Each row is a point on a landscape with many valleys, with its height.
From any point a ball rolls to the lowest of the 2 points nearest to it. It stops when none of these is lower. Distance is the straight distance between rows; heights are no part of it.
z343: 117,97,104,115,75,92,118,109,114,105,95,133,119,84,72,73,94,80,89,86,73,80,110,120,101,86,102,77,106,97,58,119,111,129,116,107  h=172
z236: 70,71,120,94,106,102,95,99,83,106,109,92,88,107,102,124,99,103,74,123,120,98,106,102,102,92,134,98,113,92,104,103,71,82,90,84  h=144
z352: 101,93,108,109,110,97,89,94,100,76,100,102,97,111,94,89,103,92,104,97,98,112,96,87,99,103,96,118,110,90,97,106,102,100,88,92  h=193
z433: 116,101,89,108,97,95,89,99,102,71,88,128,127,112,70,71,81,84,93,96,64,111,111,95,94,93,74,100,120,116,75,117,114,106,101,99  h=210
z852: 116,112,100,109,92,109,98,99,107,97,110,111,103,85,81,73,109,99,135,96,104,107,100,120,105,114,76,95,82,94,101,114,113,107,94,108  h=305
z748: 96,98,108,121,109,73,107,125,113,128,115,124,104,104,125,90,142,95,82,108,90,89,110,130,89,83,112,93,82,130,62,85,81,103,108,127  h=109
z876: 111,98,89,102,92,95,96,97,105,80,95,110,126,100,80,78,91,71,87,99,73,95,108,98,94,83,88,81,125,110,68,123,113,117,122,101  h=175
z99: 117,102,88,92,68,95,102,88,102,99,86,100,123,79,98,85,99,75,98,93,86,91,102,112,85,98,90,102,108,105,78,127,111,124,122,90  h=183
z879: 107,115,98,89,89,93,98,95,106,136,71,70,94,108,83,121,120,103,87,102,117,91,78,84,103,115,90,89,115,87,101,89,89,120,124,92  h=249
z369: 93,119,99,117,133,87,117,127,101,91,125,147,102,129,82,84,128,113,121,99,110,118,105,108,117,88,88,68,76,115,102,76,93,99,104,131  h=370
z385: 104,113,116,81,111,92,117,113,60,111,79,108,79,102,110,121,110,127,98,91,98,107,92,82,117,92,88,105,99,94,85,100,120,102,113,97  h=129
z721: 100,115,105,88,121,91,103,98,96,101,89,93,86,120,94,102,118,104,97,96,92,101,79,72,124,101,90,72,108,108,95,90,94,101,110,95  h=369
z108: 131,120,116,99,106,78,126,110,107,100,72,120,97,98,95,84,128,111,116,61,98,100,98,104,122,104,86,91,84,102,88,101,110,110,116,97  h=274
z959: 98,114,71,85,116,95,98,125,78,101,77,69,69,135,93,118,105,107,89,109,97,101,84,48,119,100,85,72,116,114,101,85,105,95,113,88  h=149
z89: 112,126,107,113,128,78,108,115,111,86,118,125,108,103,89,73,110,107,105,76,90,101,96,99,122,91,89,84,82,117,85,97,104,82,117,108  h=258
z846: 101,101,96,96,100,122,75,93,97,90,115,93,94,75,119,87,83,105,119,91,91,111,91,105,78,117,92,114,90,93,110,104,112,80,79,102  h=371
z465: 89,106,112,109,114,95,88,114,103,100,134,119,109,77,115,84,96,101,91,92,95,103,99,114,105,82,118,105,92,95,88,109,108,88,98,110  h=162
z227: 92,121,111,102,115,86,80,124,105,110,124,109,89,79,135,94,92,119,64,65,88,98,99,99,106,96,127,90,93,116,110,116,98,60,98,93  h=163
z362: 111,96,92,98,87,140,95,85,96,90,103,111,111,93,88,83,84,88,117,109,96,122,108,115,82,111,75,102,75,119,117,104,121,99,90,136  h=411
z478: 103,119,98,113,136,67,107,140,95,85,126,154,111,109,106,79,108,127,109,83,90,104,116,116,93,78,82,85,66,127,93,79,111,69,102,127  h=339
z486: 93,117,97,110,78,87,95,91,118,121,109,94,111,77,106,97,100,97,99,99,96,77,96,116,109,87,126,102,96,91,88,112,97,113,118,94  h=178
z691: 91,81,79,98,80,126,108,81,105,101,100,74,114,128,77,102,83,73,114,136,99,105,92,97,102,104,95,87,105,127,103,97,104,119,121,104  h=452
z251: 119,101,97,90,78,112,96,76,103,106,97,81,108,78,108,112,92,88,116,104,104,98,108,123,90,106,79,106,101,97,112,100,98,105,100,101  h=256
z861: 124,97,73,86,90,119,100,84,107,80,103,83,95,99,91,100,88,71,134,110,105,104,93,101,91,115,56,83,95,107,119,79,104,97,78,106  h=435
z848: 87,96,92,106,88,122,85,97,108,94,110,83,119,86,110,88,64,89,82,113,83,97,108,108,90,87,123,102,118,117,101,121,111,97,124,107  h=548
z307: 79,83,80,108,80,121,91,90,96,124,95,58,87,97,125,129,65,109,105,118,106,93,95,93,76,115,128,109,115,100,125,96,86,76,92,80  h=512
z702: 111,100,100,109,105,80,91,105,101,75,99,111,118,92,105,74,105,87,77,87,86,101,110,105,106,82,106,104,121,96,82,117,100,104,104,93  h=110
z883: 102,97,118,98,101,90,106,90,98,108,103,112,105,85,103,93,118,101,102,90,102,97,93,106,109,98,112,110,98,81,88,109,100,112,107,95  h=118
z607: 91,92,115,98,93,115,102,92,93,108,113,116,101,80,101,96,100,111,125,95,122,112,103,128,89,107,103,126,75,78,107,104,107,103,86,115  h=245
z444: 83,119,110,101,128,85,100,103,105,105,126,110,87,104,105,94,115,103,95,100,94,103,82,94,121,92,101,74,87,124,101,95,89,82,102,107  h=212
z476: 101,112,121,89,117,97,116,106,67,102,82,126,81,114,103,109,116,130,104,94,107,110,92,83,111,101,86,116,86,90,101,95,116,101,98,106  h=107
z448: 76,107,104,126,80,102,102,109,121,126,116,111,87,92,84,96,108,105,136,113,120,99,106,131,120,103,116,99,75,88,103,96,114,113,93,111  h=171
z958: 86,65,114,96,109,107,98,106,82,100,98,87,89,112,98,125,100,109,77,110,114,104,111,79,101,105,123,111,126,81,98,106,87,94,88,79  h=161
z772: 88,111,125,99,132,88,118,112,80,94,98,133,87,121,104,99,112,126,100,92,104,112,100,90,115,87,96,99,84,90,101,94,103,98,95,116  h=125
z927: 85,111,112,89,132,68,104,116,99,111,105,116,84,108,119,100,121,111,94,97,83,95,97,114,106,79,102,77,89,129,93,100,82,86,101,113  h=188
z552: 92,74,75,94,94,123,102,98,94,95,97,69,74,97,109,121,73,100,116,106,104,91,92,86,77,126,95,108,110,100,129,87,87,85,66,95  h=342
z713: 96,76,73,94,81,127,106,79,115,95,93,64,122,116,101,117,84,78,97,122,106,101,100,93,92,112,106,100,115,130,108,96,102,119,116,92  h=463
z461: 109,118,65,94,106,100,96,107,86,128,83,58,74,105,88,120,108,102,95,106,108,92,71,49,93,126,82,90,116,106,109,83,92,107,104,87  h=206
z970: 100,99,102,95,73,120,114,90,110,103,81,101,104,81,77,99,98,83,128,122,125,110,125,139,107,107,73,89,89,112,121,96,119,120,91,114  h=398
z837: 119,111,98,120,137,64,103,141,106,97,126,145,119,90,104,75,101,114,94,76,82,97,117,113,97,87,88,88,75,128,86,91,110,67,107,130  h=313
z510: 98,97,132,104,130,85,110,111,80,88,91,142,103,113,115,92,115,119,77,83,101,115,112,98,114,75,112,119,94,87,100,94,97,98,91,113  h=139
z231: 135,122,110,87,94,83,113,101,104,115,68,101,94,85,100,92,128,112,110,71,99,92,98,102,114,114,81,93,90,99,96,102,104,108,115,94  h=248
z328: 109,121,110,88,112,82,107,103,95,115,92,97,92,94,116,104,109,114,88,74,92,83,92,78,111,93,105,95,104,98,94,109,103,101,120,92  h=190
z884: 118,123,108,112,123,97,88,108,97,77,103,113,96,99,103,71,98,125,106,73,84,102,93,75,98,118,86,120,82,103,109,105,115,70,83,91  h=279
z718: 100,86,99,96,68,125,119,84,106,106,79,99,115,100,71,101,98,83,114,126,111,108,122,131,104,109,84,96,93,122,113,103,115,130,108,118  h=422
z524: 91,101,90,101,68,121,94,85,109,101,95,89,127,92,104,100,73,85,80,113,84,86,108,106,85,90,115,100,112,120,97,121,113,122,135,103  h=556
z811: 96,110,116,103,99,86,109,96,112,121,107,105,103,87,111,103,121,104,100,89,103,93,91,108,122,91,120,93,94,88,85,99,93,116,112,100  h=141
z455: 115,100,112,89,95,119,98,84,91,91,105,106,95,76,105,111,91,104,117,97,120,107,110,113,83,109,76,113,85,73,125,87,104,87,68,109  h=288
z682: 121,103,99,108,67,95,114,102,104,109,86,119,114,69,80,76,99,80,98,76,78,87,110,121,97,96,98,87,101,99,65,127,115,125,116,100  h=208
z749: 78,74,83,105,89,118,95,98,104,102,107,61,93,111,118,115,69,96,102,111,101,103,103,95,90,109,130,101,119,101,123,100,90,89,101,77  h=522
z857: 105,90,123,95,120,78,110,107,83,86,80,121,107,103,127,91,119,108,61,82,100,106,114,98,107,77,124,112,105,85,89,103,90,105,92,101  h=148
z164: 94,113,115,80,121,79,108,106,90,113,82,103,85,116,96,116,125,114,97,99,94,95,85,90,123,84,95,67,103,102,85,90,99,106,119,109  h=357
z389: 108,90,121,103,105,92,111,93,94,99,94,123,105,101,92,91,119,106,114,92,113,108,97,105,107,99,97,118,91,74,94,108,103,118,95,102  h=97
z519: 78,106,108,105,128,96,96,98,93,99,121,103,82,106,100,88,105,101,94,107,101,105,82,84,122,102,104,80,95,113,112,90,88,76,90,94  h=230
z766: 105,111,112,78,110,86,112,107,83,122,76,96,93,89,128,108,114,115,68,79,95,86,99,79,106,84,116,94,109,91,89,106,100,108,123,93  h=173
z129: 125,120,118,93,118,88,104,109,83,85,72,121,100,110,115,77,100,137,97,65,81,97,107,81,112,88,87,121,83,96,93,99,115,91,97,91  h=237
z941: 87,107,96,119,58,89,107,98,131,115,96,100,107,98,85,108,109,94,110,130,112,81,108,127,123,80,133,88,98,91,82,97,104,124,114,104  h=591
z784: 120,98,87,94,87,128,99,85,97,82,98,95,108,97,83,91,88,76,128,112,94,113,102,111,93,111,61,92,90,116,112,103,117,106,89,120  h=430
z655: 93,104,106,104,113,95,76,110,102,89,123,98,87,95,117,87,93,103,83,88,90,112,97,90,108,103,116,98,108,95,110,110,95,74,91,86  h=165
z909: 85,86,103,103,85,101,109,107,108,99,113,127,122,91,88,89,97,80,79,120,88,86,116,126,98,67,115,86,109,103,71,106,99,125,113,123  h=168
z64: 113,112,67,91,109,92,94,124,82,102,76,70,71,119,90,127,107,116,89,103,101,99,82,46,104,115,82,103,117,108,100,81,109,107,94,89  h=177
z367: 67,86,126,103,109,100,88,104,89,107,125,108,86,97,110,117,106,103,75,109,109,101,101,102,107,88,135,102,99,93,110,106,74,75,87,94  h=128
z200: 106,88,108,88,93,121,99,84,89,95,104,104,105,82,108,105,89,101,126,102,121,118,109,131,83,107,91,118,78,82,120,98,111,97,85,117  h=265
z920: 88,102,108,113,79,111,103,102,104,116,118,119,98,80,93,90,101,110,133,102,118,104,105,141,103,106,107,116,72,84,101,102,118,111,88,112  h=218
z692: 102,103,102,115,85,115,99,109,106,111,115,125,106,78,81,77,89,102,125,95,98,104,106,128,98,106,94,103,82,93,88,115,120,112,98,123  h=262
z122: 101,131,103,107,114,80,108,115,124,120,126,111,100,87,112,98,116,101,98,84,87,79,101,110,118,87,116,79,79,123,82,97,97,80,112,108  h=98
z841: 109,98,97,99,91,91,106,97,102,86,99,113,126,94,95,82,105,76,91,95,85,97,99,106,96,85,99,96,116,96,70,121,104,123,118,91  h=145
z140: 86,114,118,90,111,77,106,113,111,129,105,113,88,108,126,115,123,107,94,101,85,85,98,116,103,75,110,82,83,122,84,90,82,92,103,111  h=170
z681: 92,106,124,97,98,99,111,100,81,137,97,109,77,90,102,124,112,125,96,99,113,95,86,90,122,107,109,112,91,92,102,96,100,102,103,100  h=331
z545: 95,84,79,110,87,132,89,100,110,95,111,70,109,101,117,98,68,89,88,109,92,111,108,103,86,114,125,109,112,130,114,112,111,97,115,99  h=538
z38: 93,77,104,106,105,105,98,108,96,76,106,130,124,111,81,80,70,85,76,117,85,120,118,112,88,79,95,95,122,117,95,111,116,106,108,123  h=643
z106: 81,99,115,107,126,103,105,99,78,87,116,114,83,119,93,92,105,114,100,107,108,115,82,76,109,107,100,98,87,90,111,93,99,79,81,98  h=250
z759: 112,100,71,92,80,121,103,82,112,102,98,69,91,103,91,97,89,76,133,116,106,96,78,98,93,121,64,84,97,108,122,77,89,96,87,95  h=409
z731: 95,98,92,90,94,91,91,109,110,97,93,79,108,94,122,100,102,85,68,88,100,87,109,95,86,95,122,97,129,78,98,118,84,111,126,69  h=167
z462: 97,65,75,105,100,113,103,106,110,61,101,77,82,129,98,97,79,88,118,108,99,111,94,85,92,114,95,114,115,107,116,93,99,97,74,92  h=340
z72: 112,95,84,115,102,103,87,100,101,61,91,115,121,122,73,75,85,83,104,101,77,120,106,93,95,97,72,117,108,109,86,106,114,106,91,89  h=239
z113: 111,121,102,113,112,86,105,106,117,98,119,114,114,90,83,78,110,99,112,80,89,94,93,103,122,102,93,84,87,109,81,109,105,100,119,103  h=223
z775: 100,113,95,100,99,110,71,100,104,96,122,96,97,68,113,78,85,109,116,82,94,104,86,99,85,126,101,106,83,100,106,110,109,70,90,92  h=347
z451: 93,86,116,104,111,111,107,94,70,99,104,109,83,109,88,113,105,124,109,111,124,108,95,84,91,123,92,130,89,74,109,93,98,86,71,102  h=290
z814: 70,107,100,122,91,96,99,95,114,122,126,108,91,97,87,105,101,99,118,121,110,99,89,118,124,90,127,97,80,92,98,96,96,100,96,110  h=122
z528: 91,71,125,101,116,100,97,102,83,86,105,108,94,112,104,108,101,111,83,101,118,112,112,91,101,99,121,127,110,70,101,107,96,87,79,89  h=179
z727: 103,72,105,87,100,134,103,77,89,81,108,96,111,95,113,111,85,100,116,108,123,117,115,114,71,112,95,126,85,100,118,99,107,91,79,116  h=287
z926: 105,100,101,97,102,84,91,107,106,83,91,94,115,99,120,85,111,81,68,85,89,95,109,95,102,86,111,101,126,85,93,115,90,103,110,76  h=140
z495: 83,69,106,103,107,119,105,93,95,80,116,107,121,128,73,95,81,83,106,130,111,119,107,105,94,87,103,93,103,111,89,104,106,115,107,117  h=636
z70: 91,109,107,109,117,87,77,119,104,100,127,115,97,72,124,83,97,106,74,80,91,107,100,111,108,92,120,103,102,105,99,114,97,71,93,96  h=124
z807: 86,84,72,95,81,112,97,91,121,104,88,51,104,113,108,126,78,86,87,115,101,89,108,93,71,104,117,99,125,96,115,99,86,116,122,68  h=446
z165: 65,101,108,111,109,98,93,98,107,107,137,112,97,97,98,97,100,92,101,117,111,104,86,114,111,83,121,96,86,99,99,94,85,87,88,109  h=88
z819: 114,127,115,104,127,94,95,113,82,83,88,118,88,113,110,79,98,137,90,74,75,103,106,76,111,98,91,121,79,102,103,103,116,77,94,93  h=253
z574: 90,102,70,90,93,97,82,92,128,98,97,60,107,115,94,102,94,69,83,114,101,89,92,84,90,93,106,75,126,89,100,103,81,112,125,65  h=431
z520: 85,97,88,107,84,119,81,79,93,117,99,70,93,76,130,126,72,112,111,105,100,92,97,108,72,120,123,116,102,92,125,101,92,78,89,83  h=501
z12: 95,67,113,101,111,106,100,101,89,72,100,110,107,126,98,96,90,111,104,99,114,118,122,101,82,98,103,138,107,75,103,105,99,98,76,91  h=164
z875: 132,108,83,99,107,99,81,96,109,77,87,92,91,92,107,97,100,98,111,79,82,85,100,81,85,119,72,111,107,93,114,99,97,86,68,91  h=266
z719: 95,74,106,107,104,121,92,111,98,72,112,118,117,120,91,76,63,88,74,110,87,129,123,101,90,92,101,106,117,123,105,111,120,96,102,126  h=646
z103: 106,95,106,89,73,103,100,80,97,120,85,71,100,93,91,136,100,103,104,114,120,85,95,108,85,113,96,105,116,81,106,86,79,110,95,90  h=289
z619: 93,117,85,115,55,94,100,97,124,117,102,96,107,95,86,103,91,91,107,124,94,77,108,119,116,78,124,86,104,104,81,110,115,122,121,119  h=581
z8: 90,77,67,110,88,135,100,100,111,102,106,61,104,113,120,107,66,87,98,113,96,109,103,98,85,117,128,102,111,127,126,101,96,94,106,94  h=530
z366: 92,83,111,107,120,110,104,110,65,88,97,110,78,127,80,117,107,129,95,118,124,117,100,63,101,120,95,126,91,85,108,86,104,91,71,93  h=276
z273: 112,75,102,95,105,104,104,85,90,71,85,114,113,122,93,99,99,100,114,102,112,114,116,100,83,97,82,138,99,75,106,101,104,107,77,99  h=142
z575: 112,118,70,93,103,87,85,89,126,111,96,65,109,111,80,93,103,70,100,94,97,90,83,77,96,106,88,74,117,97,96,109,87,110,129,72  h=418
z110: 101,98,82,98,92,102,88,98,107,105,94,70,90,94,121,110,92,94,86,91,93,90,107,86,75,111,118,106,129,78,113,110,91,105,112,68  h=191
z680: 106,123,97,92,112,86,102,95,121,109,95,89,103,108,82,91,119,94,109,96,95,93,78,90,128,106,89,66,100,106,90,97,94,107,125,89  h=387
z429: 88,72,108,100,95,118,116,91,93,86,101,121,130,120,78,92,79,83,90,121,97,112,116,112,92,87,104,99,110,117,84,117,112,119,115,120  h=639
z676: 108,85,102,103,102,99,96,90,100,68,89,106,113,124,86,92,99,88,114,105,100,118,103,96,94,98,78,124,111,87,90,102,101,112,87,88  h=169
z324: 96,122,99,115,137,74,108,127,93,81,123,160,111,121,99,78,118,124,108,90,103,112,110,108,105,82,87,82,72,113,102,81,99,89,99,127  h=356
z573: 83,103,125,103,83,106,105,93,87,137,104,105,76,85,89,124,109,123,114,111,127,100,87,108,108,121,109,117,81,86,115,87,95,95,88,100  h=318
z897: 103,91,105,107,124,63,105,123,101,90,98,126,113,103,116,76,133,97,67,93,91,105,112,121,93,75,110,103,104,116,76,100,74,108,101,114  h=59
z568: 114,87,123,101,105,98,108,86,83,85,87,120,105,101,95,97,113,106,112,94,121,106,104,105,94,110,85,133,95,67,104,102,98,110,78,104  h=117
z213: 102,98,104,108,80,90,111,110,120,108,98,127,124,93,75,82,106,71,85,110,75,78,110,126,103,76,107,67,107,103,62,105,102,128,115,116  h=130
z19: 114,66,81,86,101,111,104,92,104,60,91,91,97,115,96,115,89,95,115,105,99,110,110,99,78,107,84,123,111,104,114,91,96,102,67,97  h=321
z536: 86,104,102,117,122,90,106,118,102,88,125,140,110,117,75,86,126,90,115,110,114,118,97,112,120,87,95,73,88,107,91,89,90,111,101,126  h=380
z894: 87,95,115,104,83,95,108,91,115,113,97,100,100,100,72,105,114,92,123,113,119,100,92,122,120,105,106,99,93,84,97,95,98,122,106,95  h=613
z131: 114,108,80,93,114,96,95,122,79,92,66,85,80,122,98,113,111,118,86,99,88,93,97,52,113,112,83,117,109,102,104,87,109,110,85,88  h=200
z139: 93,104,109,102,115,99,89,113,88,95,104,95,79,110,111,104,103,112,76,88,88,102,100,71,117,105,109,98,116,97,109,111,98,84,94,90  h=189
z723: 121,106,91,91,70,102,99,82,107,106,89,87,114,72,107,97,96,82,110,92,94,90,109,119,88,106,84,109,101,96,98,115,100,119,113,94  h=221
z600: 132,103,86,92,102,107,87,88,101,68,94,106,96,91,100,98,100,98,115,86,94,99,107,94,86,106,63,116,91,79,118,83,105,88,55,102  h=296
z855: 103,90,90,91,66,123,110,73,111,110,84,84,117,111,77,106,92,73,106,132,97,104,106,110,97,115,85,94,99,133,105,104,108,129,118,114  h=439
z646: 103,102,96,100,118,95,91,123,88,89,89,87,76,123,106,108,106,111,78,97,91,102,97,60,121,104,103,101,118,99,113,96,98,91,87,86  h=205
z858: 109,92,107,106,115,73,101,112,99,69,86,123,132,102,104,80,120,86,63,90,92,108,111,110,105,71,107,98,113,97,76,106,85,111,103,101  h=82
z525: 85,103,90,108,55,120,108,77,110,110,89,95,125,96,94,110,79,94,87,125,92,80,106,105,96,95,131,98,104,125,98,113,106,123,132,125  h=562
z376: 92,68,97,93,93,127,101,97,81,101,102,77,80,97,108,137,75,116,113,113,120,97,104,94,75,125,103,117,110,93,122,85,90,86,63,92  h=324
z856: 64,94,114,104,118,90,94,105,97,111,126,115,89,102,109,107,119,100,81,118,107,101,98,116,104,85,127,96,92,113,102,95,70,84,87,107  h=113
z885: 112,122,96,107,113,100,83,96,101,81,116,104,92,87,94,68,99,116,118,76,93,102,85,83,91,127,84,108,76,106,104,104,110,62,85,90  h=309
z349: 97,99,106,112,118,77,103,119,107,104,116,124,113,94,114,88,128,92,78,102,94,97,107,121,102,77,111,93,95,117,75,97,80,107,103,120  h=80
z156: 84,108,106,115,71,82,113,98,132,126,87,97,108,99,96,114,127,101,99,116,123,81,99,124,128,89,134,89,98,85,83,89,99,129,114,96  h=599
z320: 109,118,78,88,112,95,93,101,102,129,75,63,81,113,86,123,109,99,86,93,101,92,78,55,94,118,94,86,117,97,102,93,92,109,124,83  h=225
z442: 108,105,86,97,83,126,88,74,102,112,99,66,108,74,131,128,72,101,110,105,100,93,107,108,75,112,107,107,100,107,136,82,93,82,95,104  h=487
z54: 118,119,103,92,98,81,101,92,109,121,85,88,101,82,109,100,117,105,98,75,96,83,88,91,104,108,96,100,105,94,94,110,94,111,121,83  h=215
z97: 97,95,108,101,102,99,96,87,101,92,104,88,100,93,101,94,105,94,111,98,97,99,87,97,99,107,98,108,110,86,97,110,96,103,99,90  h=214
z688: 112,92,112,90,82,109,113,90,103,102,86,112,111,77,87,100,104,82,118,102,124,111,123,139,100,97,74,104,88,86,114,101,107,119,88,105  h=368
z953: 89,97,115,102,69,88,110,88,112,126,87,96,102,91,90,117,114,107,113,114,121,90,93,125,114,101,119,106,102,78,97,95,91,120,107,93  h=607
z583: 112,118,88,97,104,86,94,86,117,107,99,74,103,105,83,88,112,87,108,95,100,91,75,79,108,115,87,80,108,102,95,105,91,110,121,77  h=405
z952: 96,72,108,90,97,108,107,80,97,90,97,90,100,122,77,114,101,95,126,125,124,112,95,106,89,116,87,108,106,87,101,92,90,113,92,94  h=625
z456: 88,107,87,79,115,96,96,118,65,110,86,77,75,121,103,131,111,107,84,118,107,106,84,63,120,90,92,81,109,112,98,87,112,91,108,89  h=121
z932: 82,96,63,99,95,108,90,100,125,109,95,48,90,112,104,108,79,80,88,112,95,93,104,87,78,101,121,81,128,86,116,101,80,112,124,64  h=438
z513: 99,89,73,94,89,112,92,87,110,99,97,62,85,102,110,111,81,87,123,105,96,93,89,88,78,114,90,105,117,102,120,97,90,101,88,83  h=363
z989: 88,69,77,106,92,119,100,113,100,81,107,73,76,117,105,102,74,98,111,103,97,108,87,85,95,124,105,105,119,98,125,94,91,81,72,86  h=354
z824: 129,121,116,91,116,74,114,112,89,97,82,114,103,99,120,82,102,121,94,51,74,89,101,87,110,78,100,104,90,102,84,106,114,86,112,94  h=217
z689: 86,102,97,74,118,89,104,124,59,114,82,83,85,114,102,143,115,111,75,116,115,110,95,84,120,83,102,88,114,105,91,92,107,97,123,94  h=92
z313: 89,109,128,86,102,92,126,110,88,134,85,110,79,106,94,123,122,123,101,100,109,98,88,99,132,97,102,84,98,94,93,89,107,112,116,107  h=343
z497: 117,104,104,95,91,110,104,93,98,86,97,117,102,77,85,84,107,88,124,98,115,115,118,130,102,110,61,102,83,81,115,102,110,106,85,111  h=344
z572: 90,103,101,112,97,96,95,113,112,111,132,121,115,83,98,86,93,87,93,106,88,91,103,123,104,76,117,91,96,101,82,104,104,107,101,123  h=199
z180: 111,105,101,85,82,94,97,88,99,129,75,68,104,98,86,132,112,101,87,105,122,87,83,91,87,118,90,100,122,76,101,92,82,116,111,90  h=268
z917: 100,94,125,92,110,85,114,99,88,104,77,100,107,91,123,108,119,106,67,87,105,92,100,86,107,86,127,109,111,75,87,104,92,118,113,93  h=159
z866: 90,99,114,76,110,91,114,116,60,115,81,96,87,112,103,141,121,121,80,109,114,105,85,84,120,83,97,101,109,92,80,89,113,106,116,106  h=115
z469: 118,110,92,102,107,94,79,98,105,82,90,86,86,99,112,88,101,107,100,78,82,94,98,68,94,122,90,118,111,97,107,110,101,91,82,83  h=242
z666: 110,100,56,90,84,122,96,80,115,109,95,62,92,93,109,113,76,79,124,103,100,91,85,90,74,116,82,89,108,110,131,80,82,96,92,93  h=382
z564: 100,128,114,88,119,71,115,122,104,117,110,118,87,92,126,102,105,114,104,66,76,78,99,109,111,74,106,80,81,113,80,98,103,75,114,107  h=160
z162: 88,123,97,107,95,89,86,93,112,121,119,97,104,71,123,97,96,106,95,86,95,80,92,104,105,87,132,106,98,92,93,113,99,92,113,89  h=211
z44: 91,120,105,113,99,75,106,109,121,135,112,111,101,109,118,109,141,96,97,111,96,81,101,126,109,83,119,78,81,121,75,85,77,103,107,120  h=143
z493: 98,89,72,94,76,115,100,74,114,106,89,58,117,109,109,124,80,86,105,119,109,92,104,99,71,114,103,104,112,121,119,93,88,116,115,91  h=457
z285: 83,125,98,113,98,91,78,106,111,123,124,97,96,67,133,100,88,112,76,80,92,84,96,98,100,91,141,91,95,102,104,118,92,70,106,84  h=203
z288: 80,64,101,100,107,116,106,86,97,79,108,94,109,136,83,99,84,86,115,128,113,118,98,100,98,97,102,104,108,100,96,95,99,104,94,94  h=632
z515: 128,110,106,95,102,109,90,89,84,85,93,111,89,85,98,104,110,110,111,94,108,99,103,88,96,119,66,113,85,70,123,80,103,83,62,107  h=314
z171: 119,102,107,84,70,118,102,72,106,108,91,74,107,79,111,132,89,92,105,102,118,93,107,122,86,106,85,104,110,84,116,85,92,104,93,95  h=286
z771: 119,74,89,86,97,125,109,80,102,71,97,94,109,104,107,119,89,88,114,104,108,112,116,105,76,106,78,127,97,104,117,91,109,100,72,111  h=307
z409: 116,101,72,95,77,128,104,68,115,103,91,62,117,90,121,130,79,85,100,108,108,94,108,109,79,107,95,102,101,118,126,86,96,108,101,105  h=471
z95: 89,97,107,112,121,108,99,114,76,75,100,112,78,136,86,97,104,117,92,109,102,116,100,62,112,111,99,117,97,89,118,85,101,83,66,93  h=263
z88: 83,98,119,105,96,118,100,91,71,123,109,113,75,83,93,124,104,122,104,110,125,104,86,90,99,124,101,117,77,84,118,95,100,83,80,94  h=306
z943: 110,127,117,86,127,73,114,121,89,99,97,123,89,99,116,92,96,128,106,61,81,87,101,91,112,78,98,89,83,106,82,102,111,71,111,105  h=192
z61: 92,108,97,111,54,108,107,89,123,118,97,110,109,93,83,94,84,97,102,120,84,78,112,123,104,93,120,93,98,115,87,112,119,120,119,132  h=572
z849: 116,108,87,101,101,96,79,103,108,101,95,75,83,95,116,98,95,102,93,73,82,91,103,75,86,120,100,111,121,85,111,118,95,92,93,75  h=220
z268: 102,129,106,110,113,90,103,104,122,120,120,104,99,84,105,88,107,113,109,72,94,85,86,99,122,103,112,87,77,111,87,108,108,81,116,98  h=166
z697: 89,68,109,93,95,127,94,85,85,97,104,83,93,102,108,117,79,109,117,111,119,111,105,104,74,114,100,125,102,96,114,90,94,87,81,94  h=308
z632: 90,82,120,97,92,99,111,84,105,108,96,94,98,109,67,109,113,102,121,118,130,108,86,114,106,115,91,105,97,83,99,93,89,117,97,91  h=619
z854: 100,75,91,110,100,113,82,124,103,72,114,110,105,116,87,66,58,90,70,115,73,128,115,105,96,100,89,83,123,129,112,107,123,84,99,128  h=651
z121: 115,113,98,119,130,74,101,125,108,87,121,135,120,87,97,74,109,101,90,83,85,98,109,104,110,84,92,86,88,127,79,98,97,84,110,117  h=285
z902: 114,97,90,93,93,126,80,93,95,78,116,103,105,85,107,81,83,99,123,99,98,117,100,109,76,112,78,110,80,103,113,104,120,80,78,120  h=390

Call two points neighbours if one is among the 2 nearest of the other. Go from one point of each pair to the other, from neighbour to neighbour, staying as low as possible. Name the highest point that can't be avoided.
z689 / z476 | z385
z476 / z841 | z682
z273 / z689 | z162
z165 / z389 | z528
z213 / z476 | z646
z70 / z213 | z572

Where does a ball stop that starts at each point below?
z525 | z493
z775 | z122
z854 | z493
z54 | z476
z536 | z122
z369 | z122
z807 | z897
z632 | z493
z718 | z165
z88 | z897
z719 | z493
z666 | z165
z771 | z165
z515 | z165
z600 | z897

Two balls start at each pair of points below. Name the first point that both come to, or write never.
z691 / z462 | z920
z313 / z231 | never
z759 / z19 | z727
